Points on a hilly landscape, in no order, each with its height.
From any point a ball rolls to the lowest of the 3 points nearest to it. It stops when none of these is lower. Distance is the straight distance between rows; heights are no part of it.
vomaz (h 399): [-2.07 -3.14 -2.11 -1.75 -1.76 -0.65  2.17  0.20  0.65  2.43  3.19  1.88
  0.59  2.61  0.52 -2.18 -1.53  1.64  0.58 -2.69  0.04  1.42]
Kozep (h 321): [-0.73  1.00  3.54  0.96 -2.81  2.92  1.21 -0.82 -2.48  3.98 -3.67  0.20
  1.72  4.83  3.22  3.99 -0.86 -3.23  4.18  0.65 -6.90  0.92]
vop (h 416): [ 1.17 -1.86 -1.48 -1.28 -2.05  1.53  4.04 -2.09 -0.40 -1.29  3.42  1.25
  4.27  5.19  3.01 -2.01 -2.31  3.03  2.58 -1.42 -0.59  2.03]
febo (h 437): [ 0.86  3.32  4.05  1.72  2.08  0.49  2.21 -2.34  1.57 -5.78  0.75 -0.53
 -4.01 -3.10 -2.07 -3.79  3.75  0.61 -5.65  3.46  1.42 -1.02]
Zufo (h 109): [-5.07  0.04 -1.18 -0.36  2.45 -2.33  2.47 -4.50  1.52 -0.66  1.12 -1.15
 -4.07  0.23 -0.93 -0.20  0.19  0.19 -2.59 -3.03  3.62  1.46]
Lezi (h 663): [ 0.45 -2.07 -2.02 -1.91  3.51  0.77  0.04  3.28 -1.57 -4.51 -2.46  0.93
  5.17  1.38 -0.43 -6.68 -2.47 -3.51  4.47  0.89  7.36  2.48]
vutet (h 470): [-0.57 -1.28 -1.04 -1.75  2.49  1.84  3.82 -0.22 -2.75 -3.08  0.45  1.57
  5.70  4.11  0.75 -6.36 -3.30 -0.47  4.63 -1.29  4.67  2.09]
Vuvep (h 436): [-0.49  0.16  1.83  2.22 -0.49 -0.50 -0.03 -0.60 -0.21  1.82  0.46 -1.94
 -6.05 -5.14 -2.41  3.36  2.16 -0.08 -2.78  1.16 -3.70 -2.86]
Gobe (h 273): [ 2.49  0.17  1.70  1.22  2.27  3.10 -3.94  4.93 -0.35  1.91  0.37 -0.53
 -0.88 -5.73 -0.04  0.75 -0.11  2.39 -2.37  1.20 -3.43 -3.81]
zuz (h 588): [ 0.07  1.89  0.78  2.28 -0.74 -2.29  0.19 -2.81  1.71  0.67  1.03 -3.24
 -5.34 -3.65 -1.65  3.87  3.57 -0.37 -4.94  0.58 -3.30 -1.15]
nen (h 447): [-0.97 -4.10 -1.71 -1.74 -3.29 -2.13  4.49 -2.32  0.39  1.75  4.34  1.24
  1.70  4.45  2.16 -2.34 -1.67  2.72  1.82 -3.55 -1.46  0.88]
ziz (h 531): [-1.70 -2.10 -0.56 -2.82  2.36 -0.35  0.48  2.90  1.17 -2.12 -0.11  3.26
  1.65  0.42 -1.44 -5.98 -3.70 -0.14  3.90  0.80  5.19  0.73]
rili (h 38): [ 4.63  0.61 -2.05  2.57 -4.25  2.05 -1.69  0.62 -3.25  0.66  1.24 -1.88
  5.01  2.73  2.02  5.57  0.93  1.68  0.21 -0.88 -3.64 -0.95]
gose (h 229): [ 2.93  1.31  0.09  0.28 -0.65  2.02 -1.20  0.37 -0.30 -0.49 -2.09  2.18
  4.12  3.74  3.17  1.09  0.86  1.27  0.30  1.39 -0.25  2.47]
Rotu (h 290): [-3.72  1.52  1.79 -0.57  4.92 -2.29  2.50 -3.68  1.89 -4.65 -0.90 -0.42
 -4.29 -2.31 -2.87 -2.63  1.75 -1.04 -2.17 -1.44  3.66  0.09]
kisa (h 296): [-3.22 -0.13  2.87 -2.10  0.95 -1.49 -0.78  1.00  2.57  1.31 -0.60  1.29
 -5.56 -3.42 -1.17 -0.48  0.49 -0.42 -1.86  0.66 -0.60 -1.30]
tus (h 53): [ 0.79 -0.19 -4.58  0.70 -4.95 -6.72 -0.64 -4.28 -0.10  0.00  3.29 -5.65
 -2.63  1.80 -1.87  3.36  3.72  1.23 -3.69 -1.37 -1.52  1.59]
ver (h 684): [ 0.52 -2.56 -4.03  1.41 -7.00 -4.33 -2.11  1.51 -2.03  4.85  2.91 -4.74
 -1.08 -2.13 -1.90  5.29  0.62  0.50  0.11 -1.30 -4.99 -3.56]
lem (h 166): [-0.34 -0.83 -1.16 -0.15 -3.31 -1.36 -1.09  2.29  0.50  3.86  2.64  1.21
 -0.61 -0.44  0.53  1.84 -0.36  2.45 -0.99 -1.00 -3.05 -0.98]
Dagi (h 164): [ 3.95  0.34 -1.78  2.04 -2.82  2.51 -2.71  2.50 -1.50  1.30  0.91 -0.44
  3.66  0.40  0.75  4.70  0.26  1.62 -0.43 -0.70 -1.83 -0.98]
nisi (h 152): [ 0.17 -0.64  0.67 -0.01 -0.23 -0.09 -3.18  2.53  2.25  2.04  1.03  2.34
 -2.14 -3.72  0.03 -0.19 -0.65  2.41 -1.04  0.48 -1.40 -1.87]
fep (h 93): [ 2.81  2.11  1.82 -0.47  2.14  2.36 -5.36  3.52  1.36 -1.17 -3.24  1.63
  1.79 -3.54  0.77 -0.79 -0.49 -0.65  0.19  3.13  0.91 -0.72]
mul (h 364): [ 0.09 -0.69 -0.36 -2.47  1.55  2.81  1.60  1.47 -0.83 -2.88 -1.01  2.84
  4.31  2.33  1.10 -5.27 -1.82  0.16  3.04  0.23  4.94  3.39]
Vufu (h 538): [ 1.06 -1.63 -0.03  2.90 -1.93  0.17 -1.29  2.98 -2.12  3.92  3.21 -5.35
 -2.35 -6.34 -3.38  5.10  0.58  1.07 -0.50 -0.49 -5.83 -6.01]
Sobuz (h 188): [ 2.70  0.76  0.73 -1.41  3.79  1.41 -4.51  0.84 -0.18 -4.08 -7.29  1.02
  2.79 -1.68 -0.18 -1.39 -0.66 -6.56  2.79  4.43  5.19  2.39]
gemen (h 44): [ 1.92  2.07  1.99  0.05  2.51  2.39 -4.89  1.36 -0.39 -0.32 -6.84  1.64
  1.93  0.99  1.57  0.81  0.15 -2.87  1.01  1.74  2.76  1.43]
nuvim (h 524): [-0.13  3.68  2.64  1.77  1.16 -1.81  1.79 -2.92  2.66 -3.86  1.55 -1.72
 -4.38 -2.28 -1.81  0.59  3.22  1.59 -6.30  1.45  0.62  0.24]
Bifik (h 339): [-5.96 -1.65 -0.38 -2.19  2.87 -1.90  2.51 -0.63  1.46  1.04  0.09  1.75
 -3.18  0.69 -2.46 -2.22 -1.82 -0.32 -0.13 -1.89  4.04  0.56]
dak (h 277): [ 1.20 -2.25 -2.91 -0.40 -5.06 -0.95 -0.05  0.60  0.18  1.52  3.93  1.27
  3.06  2.53  1.04  1.39 -0.32  3.16  0.52 -0.67 -2.97  0.47]
Mimas (h 251): [ 2.31  2.71  0.22  2.17 -1.05  3.57 -0.54 -0.62 -2.31  1.63 -3.81  0.55
  2.64  4.12  3.17  5.48  1.72 -2.56  1.28  0.41 -1.95  2.10]
pes (h 469): [-3.88 -0.96 -1.06 -2.77  1.23 -0.61  0.01  1.24  0.95  0.78  1.21  3.71
  0.65  1.21 -0.50 -4.24 -2.68  0.77  2.18 -0.80  3.52  1.21]
Tivin (h 555): [ 2.19 -1.49 -3.33  2.25 -4.45 -0.90 -3.54  2.18 -2.77  3.86  3.70 -5.44
  0.14 -3.85 -2.65  5.80 -0.37  1.52  0.42 -1.43 -4.77 -4.62]
soz (h 45): [-0.48 -0.80  4.79  0.32  1.79  2.57 -1.03  1.56 -0.08  2.83 -1.07 -0.33
 -5.27 -6.33 -1.81 -0.93  1.82 -0.21 -1.65  2.74 -3.43 -5.20]
Veba (h 493): [ 0.92  2.43  5.41  2.59  1.16  0.62  1.84 -1.66  0.95 -1.57 -1.11 -1.27
 -5.36 -3.80 -2.34 -0.68  4.87 -1.70 -5.19  3.01 -1.54 -2.51]
deto (h 267): [ 0.67  0.87  0.93 -0.01  0.64  2.29  1.15 -1.04 -0.66 -1.93 -2.49  1.72
  4.29  4.61  2.31 -1.38 -0.30 -0.49  1.54  1.01  2.62  3.43]
sem (h 550): [-3.15 -2.39 -3.30 -0.63 -3.48 -5.35  2.51 -2.58  0.47  2.82  3.41 -1.48
 -2.04  3.14  0.12  2.06  0.51  0.22 -1.76 -2.28 -1.35  0.95]
lali (h 676): [-3.95 -2.96 -2.18 -2.02  3.03 -0.03  3.55  1.46 -0.94  0.61 -0.18  2.16
  1.83  2.19 -0.80 -5.96 -3.05 -1.36  4.43 -3.13  5.59 -0.35]
Nefa (h 184): [ 4.50  1.75 -0.70  2.52 -4.04  2.22  0.06 -0.91 -3.01  1.21 -1.24 -1.03
  4.95  4.39  2.59  5.66  0.55  0.64  1.11 -0.13 -3.36  1.22]
disal (h 314): [-2.26 -1.66 -0.97 -0.98 -1.67 -1.87  0.32  1.77  2.24  2.61  1.81  2.01
 -0.97  0.52  0.20  0.37 -0.60  1.67  0.05 -1.56 -1.55  0.77]
tino (h 105): [ 2.44  0.53 -0.94 -1.43 -0.03  1.41 -3.57  3.40  0.76 -0.81 -0.84  3.09
  2.55 -0.18  1.53 -1.32 -0.32  1.68  0.00  1.20  1.02  0.23]
sigat (h 453): [-3.81 -3.60 -1.67 -2.08  0.65 -1.07  3.35 -0.90  0.42  1.97  2.49  1.85
  0.18  3.31  0.13 -2.74 -2.40  0.75  1.25 -2.48  2.18  0.86]
zuzon (h 261): [ 3.78  0.01 -3.56  3.09 -1.97  2.52 -3.42  3.58 -2.53  2.16  2.45 -3.48
  3.42 -2.43 -0.76  5.48 -0.07  2.71  0.86 -1.50 -2.73 -2.40]
Doz (h 498): [-5.42 -1.32 -1.23 -3.03  4.88 -2.23  1.74  0.78  1.00 -0.84 -1.56  0.83
 -3.65 -2.38 -4.27 -5.60 -2.39 -4.03  3.09 -0.79  5.20  0.34]
dal (h 430): [-0.88 -0.86 -2.38  1.28 -4.96 -5.12 -0.56 -2.19  0.23  3.84  1.55 -2.70
 -3.35 -0.74 -1.38  4.31  1.89 -0.27 -1.82 -1.07 -3.05 -0.42]
vula (h 368): [-0.64  2.93  1.33 -0.10  3.68 -1.38  2.81 -3.70  2.51 -5.99  1.85 -1.74
 -3.42 -2.41 -2.16 -4.02  1.98  0.45 -4.16  0.97  3.00  0.19]
tura (h 215): [ 1.98  1.03  0.32 -2.51  2.28  0.71 -2.76  3.24  1.04 -2.31 -2.14  3.61
  3.15  0.84  1.22 -3.33 -1.43 -1.14  1.69  1.70  4.65  2.02]
dela (h 325): [-3.42  2.48  0.95 -0.18  5.58 -1.39  2.63 -3.24  1.28 -5.38 -1.54 -1.65
 -4.63 -2.76 -4.11 -4.62  1.57 -1.89 -1.85 -0.10  5.26  0.82]
Sedig (h 245): [-0.61 -0.23  1.77 -2.39  2.44  0.10 -3.40  3.82  2.40 -1.85 -1.50  3.94
 -0.10 -3.46 -1.04 -4.25 -1.79 -0.71  1.84  3.19  2.16 -0.27]
Volov (h 220): [ 3.88  0.61 -0.93  1.47 -0.76  3.49 -4.19  3.93 -0.24  1.59  0.35 -0.96
  2.31 -3.05  0.88  3.32  0.17  1.78 -1.37 -0.98 -3.22 -3.17]
movi (h 185): [ 2.45  0.52 -1.84  0.67 -2.79  1.74 -1.49  1.59  0.16  0.99  0.99  2.01
  3.89  2.15  2.31  1.83 -0.67  2.40 -0.60  0.62 -1.35  1.12]
bokes (h 414): [ 1.43  0.48  0.35 -1.52  2.64  1.94  6.67 -4.08 -3.34 -4.13  1.19 -1.21
  5.73  5.52  4.94 -4.67 -3.35  1.45  4.88 -2.72  1.23  0.54]
mumad (h 461): [-0.28  2.96 -1.77  0.55  1.83 -2.71  1.39 -4.21  2.74 -4.87  3.84 -2.65
 -2.97 -1.34 -1.42 -0.64  1.93  2.76 -5.32 -1.60  2.73  0.29]
Somu (h 76): [ 0.16  0.37  2.34 -0.34  2.57  1.71 -3.94  0.47 -0.29 -0.80 -7.18  2.01
  1.08  1.93  1.26 -0.08 -0.33 -6.53  2.86  4.10  3.36  2.58]
zud (h 66): [-0.23  0.38  3.27  0.24  1.14  2.34 -2.34  0.31 -1.18  0.88 -7.95  2.03
 -0.02  3.65  1.39  1.54  0.16 -6.00  2.37  2.75  1.21  2.38]
kam (h 568): [-1.59  1.94 -0.42  0.88 -0.03 -3.71  0.59 -3.78  2.60 -0.74  1.83 -1.74
 -5.06 -1.71 -0.25  2.16  1.67  0.08 -4.41 -0.83 -0.41  0.97]
Sif (h 165): [ 0.84 -0.50  2.59  1.73  0.17  1.48 -1.95  2.87 -1.37  3.63  0.98 -1.44
 -3.10 -5.59 -2.18  2.50  0.95  1.37 -1.78 -0.33 -4.45 -5.26]
Ganol (h 338): [ 0.62  0.14  2.28 -0.45  1.01  1.78  5.92 -4.97 -1.14 -3.08 -1.52 -0.18
  4.26  5.83  4.78 -2.48 -1.32  0.23  3.74 -0.66  0.19  3.62]
Bisur (h 620): [ 0.02 -0.27 -1.56  1.43 -3.34 -3.16 -1.42 -0.40 -0.21  3.97  2.68 -2.11
 -3.28 -4.45 -1.92  4.72  1.88  0.32 -2.90 -1.07 -4.56 -3.17]
napop (h 408): [-0.45  1.05  4.18  0.49 -1.90  1.84  3.58 -3.64 -1.11  0.73 -3.91 -0.05
  1.25  6.10  4.72  2.48 -0.74 -1.96  4.30  1.26 -5.14  2.30]

For each start below, name the point where the ball stops.
kam -> Zufo
Ganol -> gemen
nuvim -> Zufo

Call two points neighbours if one is among the 3 nearest of the other. Go from one point of each pair to the other, from neighbour to neighbour, staying as low as possible. Name the highest point that can't be avoided.
tus and nisi -> sem
soz and rili -> Gobe
Zufo and gemen -> sigat
rili and gemen -> movi
